Each row is a point on a landscape with many valleys, with its height.
From any point a ball takes the steepest step (drop divided by distance) to one of its 2 nearest points. It stops when none of these is lower. Distance is the straight distance between rows; heights are no part of it.
Z_171 (h 5.24): [-10  23  34  20 -43  19 -11  46 -23 -39 -14  11  -1  15  17   6  23 -19
 -42   2 -16  -3]
Z_623 (h 2.14): [  3  15  38   5   1   8 -20  17  27  -4   2  20   0 -19   7  -4  18  51
  -7 -14  25  17]
Z_810 (h 3.28): [ 13  -2 -10   3  24   6  11 -21  24  47  24   8   4 -44   5 -15   0  14
   3  -7  22  29]
Z_509 (h 3.12): [  9 -10 -36  10  23  -4  -2 -20   7  38  36 -24  -6   1 -18 -19   8 -10
  31   2   5 -11]
Z_681 (h 3.62): [ 11 -21 -33  12  28  -9  -6 -27  14  56  37  -9 -17 -19   3 -23   5   4
  42 -15 -15   4]
Z_221 (h 5.82): [ -7  12   2  13   5 -14   9  -8  -8  20  -5  -3  -2 -24 -16  13  23  19
  48  -8  -7  11]
Z_387 (h 0.65): [ -2  11  42  -7  -7  11 -44  29  26 -12  20  25 -20  -6   7 -23 -10  59
 -16 -28  14  15]
Z_119 (h 7.06): [ -4  -1  -2  27  55  -9   9 -36  26  11  11  -8  27  -7  -5  23  18  -3
  -5 -10  30  13]
Z_881 (h 3.10): [  6  -5 -22 -28  27  -1  10 -34  28  14  10 -10   7  -2   3   7  17   4
  42 -10  12 -17]
Z_576 (h 5.26): [ -7  28  24  -1 -11  -3   4  -6  -2 -13  -9  14   5   7 -13  -8  18  10
  -1  -2  -5  -1]
Z_272 (h 6.30): [ -7  -7   7  20   4 -37 -25 -14 -13  13   3   2 -20 -14 -15   1 -13  37
  45 -23 -31  24]
Z_769 (h 7.00): [  2   3  -3   2 -24 -10 -39  12  -7   9  20  -1 -22 -10 -17 -25 -14  29
  17  -7  -4  11]
Z_494 (h 6.18): [ -7 -29  -6 -16   4 -12   0   1 -18 -18 -36 -14   0  32  12   6 -19 -17
   1  10 -32 -20]
Z_844 (h 4.29): [-17  28  -5   9 -28   9  39  28 -36 -13 -11  10  14   4 -14  -1 -16 -68
 -41  47  -6  -9]
Z_315 (h 2.48): [ 10  -5  54 -17  -4  15 -40  40  34 -18  -2  11 -18 -21  20   7  -7  80
  -2 -33  11   3]
Z_700 (h 3.52): [  0   8 -19 -13  30  -8  17 -46  24  24  10  10   4 -34   0   3  12  10
  30 -14  13  15]
Z_669 (h 4.06): [  4 -18  12  -3   6  10   0   4  10 -25  -5  -8   3  16  25  14   5   0
 -30 -12  18   0]
Z_289 (h 4.55): [  4 -17  27  -7 -16  -2 -24   0  -2 -41 -25  -2   8  28  20   4 -16   1
 -45  -4 -14   0]
Z_13 (h 6.80): [  7 -31   7  -1  21 -43 -25  -2   1  22   4  -5 -16   3  -2   1 -23  34
  56 -27 -29  -5]
Z_307 (h 2.05): [-15   5 -22  21   7 -18  24 -30 -21   0  13  13  -9   4 -15  -5 -18 -22
 -11   0 -10  24]
Z_643 (h 4.40): [ 20 -27   6 -24 -14  38  -2  43   7   8 -20 -10  -4  -3  23   6 -10  27
  -7  -3   9 -14]
Z_973 (h 5.74): [  0  -1 -27 -24  32  -1  23 -30   6  12 -21 -18  30  11 -12  20  -4 -26
  25   9  -6 -33]
Z_967 (h 3.09): [  4 -14 -28  11  25 -17  30 -29  -8  33  25   1  -6 -20 -10 -14 -31 -15
  -7  -5  -2  29]
Z_116 (h 6.91): [  3  -4  12  16  34 -17 -25 -24  36  -5  11  -1   8  -1   2  15  29  26
  13 -13  30   6]
Z_903 (h 3.94): [ 21 -22 -23 -13 -10  35  12  25  -1   2   7 -32   5   0   0  -3 -20 -23
 -41  37  34 -15]
Z_329 (h 6.64): [ -6  10 -22   0 -26 -14 -24 -14 -19   2  -5  15  -9   6 -20 -18 -19   3
  11   6 -19  15]
Z_710 (h 5.64): [ -4  13  19  -9  -9  13  54   1  -9 -35  13 -12   7  12  -6  -6  -6 -44
 -59  25   5 -10]
Z_698 (h 4.70): [ -8  54  27  16 -36  -2  20   0 -24 -34 -23  20  20  -1 -14  14  21 -43
 -39  20 -21  -4]
Z_928 (h 4.96): [-17  18   3  17  -8 -14  25 -20 -23 -54  -5 -21  -2  26 -12  21  18 -52
 -30  16 -22 -16]
Z_567 (h 4.68): [-17  44   3  14 -26 -11  25   9 -39 -28 -18  10   4  16 -29   1   4 -55
 -26  32 -29 -20]
Z_502 (h 5.85): [ -3 -27  21   2  10 -17 -31  -5   2  -7 -27   2  16  38  14   5 -12  21
   8 -13 -28  -8]
Z_385 (h 5.61): [ -9   9 -15  23   4  12  10  -1  -4  27   7  -1   6 -35   0  13  25   3
  20   0  18  32]
Z_212 (h 5.83): [  3  14  35  -7 -15  13  24  20  -9 -35  -6   8   8  21   9  -7  -3 -27
 -64   7  -7 -15]
Z_825 (h 2.82): [  2  -3  29  -7  10   5 -20  17  33  -1  -6  14  -8 -31  30  17  27  56
  29 -26  21  15]
Z_464 (h 7.34): [ 26 -46 -11  -8  26 -33 -23 -17  21  49  13 -14  -4 -19  18   8 -13  23
  67 -20 -21  -9]
Z_67 (h 7.25): [ 10 -28  -5  -9 -14  -8 -36  21  -6  28  22 -20 -31 -13  -6 -31 -25  33
  34 -12 -23   6]
Z_316 (h 5.11): [  8  12  -9  -4   5  26  -9  30  26   7   6  22  -5 -18  23  13  25  10
   0 -18  52   0]
Z_450 (h 4.84): [ -3  -2 -24 -17  -4   5  20   0 -28  14 -32 -25  10   4 -29 -16 -20 -28
   6  51 -26 -23]
Z_403 (h 5.79): [-13  -9   9 -11 -23   2 -19  25 -20 -27 -30   0  -9  32  17   0   2  -3
   4  -4 -34 -15]
Z_939 (h 5.10): [-16  18  10  28  -3  -3  25 -23 -10 -38  16 -20  10  10 -14  20  22 -32
 -34  15  11   8]
Z_410 (h 4.16): [ 28 -27  -5   1 -11  41  -4  48   3  10 -10 -14   5   1  14   5 -18   4
 -43  17  29 -11]
Z_846 (h 4.88): [ 18   1  -1  -4 -11  33 -18  53  22   8  23  17 -27 -28  22   1   7  32
  -9 -18  48   5]
Z_538 (h 4.59): [ 14  10   1 -23 -25  12 -20  18  20  -5  22  17 -27 -34   9 -13  -2  34
  -6 -14  38  17]
Z_652 (h 2.29): [ 10 -12 -45 -14  34  -3   0 -42  20  43  15 -13   9  11 -10  -7   2 -10
  52   1 -12 -29]
Z_343 (h 3.72): [ 11  -2 -31 -30  -6   6   9   5  -2  26  14   3 -20 -13   0 -23  -9  -3
  24  -7   6  -5]
Z_675 (h 6.59): [-16  -7   0  30  23 -26 -15 -50   8  -5  13   9 -13  18  -8   0   7  25
  21 -17 -21  21]
Z_258 (h 3.30): [  1  30  30  16 -13  18  -1  25  20 -13  36  31   0  -7  -3 -15   5  14
 -45   5  45  13]
Z_948 (h 4.08): [  8 -14 -40 -14   6   4  14   8 -21  35  -6 -11   3   1 -19 -30 -39 -35
  -6  37  -5 -16]
Z_867 (h 3.46): [ -6  -8  32 -15   4  -4 -10  19   9 -16 -17  12  -5   4  28  17  12  36
  23 -35  -5   0]
Z_379 (h 2.68): [ 22 -12   1  17  23  -8  -9 -11  20  46  45  -1  -9 -31 -10 -33 -12  24
  -7  -7  16  23]
Z_295 (h 2.44): [-17  14  28  22  -5   9 -23  19  14  -7  35  38 -14   8   6 -32  -1  27
 -29 -17  17  32]
Z_890 (h 5.13): [ -6  13  11  -5  -9 -18  13  -7 -23 -42 -35  -9   7  19  -3  24   9 -36
 -14   9 -31 -25]
Z_947 (h 5.38): [ -7  12   9 -18   0 -13   4 -12  -3 -28 -31   3  12  31   3  22  18 -16
  20  -7 -23 -35]
Z_954 (h 2.60): [-13 -20 -31  -3   3  13  16 -13 -21  -1 -27 -11  13  19  10   1 -18 -40
 -18  26 -17   0]
Z_282 (h 6.37): [-13 -21   3  16  25 -18  -8 -43   4  -9 -14   6   9  39   8  10   2  10
  15 -13 -30   1]
Z_211 (h 6.00): [-13   7  19  21   7 -17   7   6 -15   7  -3   9 -14 -20  -6  -1   6  26
  19 -23 -11  29]
Z_291 (h 3.74): [ -3   9 -20   3 -24  -1  19  30 -32   1   3   8  -4  -4 -13  -9 -29 -38
 -28  25  13   2]
Z_232 (h 5.43): [ -3  -6 -13  18  -3  35   7  20   1  13   7 -18   5 -17  17  21  32  -3
   6   2  30  16]
Z_849 (h 3.58): [ -8  -9   0  10   3  10  14   5 -12  -5 -14  -2  12  16   8   2   1 -18
 -23   5  -4   5]
Z_230 (h 1.58): [  5  -8   7   8   4  -6   3 -15   7   5  31   1  -8  -6  -9 -24 -16  16
 -20  -2  14  26]
Z_786 (h 5.44): [ -5   6  -5 -20  -2  14  37 -35  -1 -28   4 -26  17  19 -14  -7  -4 -36
 -37  30  -2 -15]
Z_55 (h 3.11): [  2   6 -35  -9   0  -1  20  11 -20  19   2   5  -4  -7 -10  -9 -17 -29
  -1   4  11   0]
Z_520 (h 4.60): [  4  -2 -19   8  12 -26  17 -22 -18  10   0 -32  -2 -13 -37  11  -7  -8
  25  10  -8  -4]
Z_610 (h 5.16): [  5 -34  38 -16  -6 -15 -32   4  -2 -35 -42 -12  14  39  21  12 -23  15
 -13  -2 -38 -20]
Z_552 (h 4.05): [ 11 -22 -29  15   7 -24 -10 -20 -15  26   5 -19  -5 -14 -17  -4 -24  -6
  10   7  -9  15]
Z_737 (h 6.27): [-14   9 -12   2 -13 -13 -28 -12 -11  -5 -15  17  -7  27 -10  -4   3   9
  35  -8 -28  -6]
Z_384 (h 4.98): [ -6  32  23  13 -34   0  -8  14 -17 -32 -20  11  10   7  -8  10  19 -13
 -26  10  -4  -4]
Z_499 (h 4.30): [-12  60  25  16 -37  14  25  14 -10 -16   4  42  25  -1 -11  -4  13 -37
 -45  22   9   3]
Z_779 (h 4.07): [ 16 -28  16 -32   1  12 -13  38  15  -8 -15  -2  -8   9  33  17  -6  33
  16 -26   8 -23]
Z_950 (h 5.48): [-12   8  14  -2 -35  14  -7  47 -32 -34 -24   3 -10  29  14 -11   2 -30
 -31  14 -28 -19]
Z_673 (h 3.53): [ -6 -16 -35  -5   7  31  30   2 -11  10   2 -29  16   7   3   1 -14 -45
 -23  32  13  -4]
Z_87 (h 5.80): [-14  13  17  -9  -1 -11 -20  -2   5  -8 -31  29  13  32  11  14  21  14
  45 -19 -28 -24]
Z_971 (h 4.18): [ 19  -1 -21 -28 -13  -3 -17  13  11  14  23   0 -31 -36   5  -9  -3  21
  28 -22  24   3]
Z_667 (h 7.65): [ 17 -31 -21 -23  18 -14   8 -16   7  41 -12 -20   7 -28  11  21  -7   7
  59  -8 -13  -6]
Z_508 (h 6.77): [  1   4  -4  22  22 -27 -32 -42  30  10  23   6  -7 -14 -11   0  21  32
  30 -11  12  20]
Z_553 (h 5.25): [-11   3 -11  -6   2   9  28 -34  -3 -23  -1 -37  17   4 -12  20  19 -25
  -5  19   4  -5]
Z_921 (h 3.77): [ -4  41  27  18 -33  22  19  33   4  -8  18  46  11 -16   3  -5  -4 -10
 -49  13  38  19]
Z_456 (h 5.32): [ -4  12 -14 -27   6   4  25 -19  -9   2 -31  -8  21  20 -21  -7  -6 -25
   6  25 -24 -33]
Z_796 (h 5.28): [  5  -6  -8   1  16  24  -7   5  32  12  13  -9   2 -18  21  19  39  15
  20  -9  42   6]

Call two points neighbours if one is among the 2 nearest of the other. Go from one point of each pair to the other, from neighbour to neighbour, staying as low as possible. Name the highest point that can't be avoided.
Z_954 / Z_307: Z_698
Z_230 / Z_652: Z_700
Z_954 / Z_387: Z_643

For each start below, name the point where the ball stops.
Z_221: Z_55
Z_769: Z_928
Z_643: Z_387
Z_403: Z_55
Z_508: Z_954
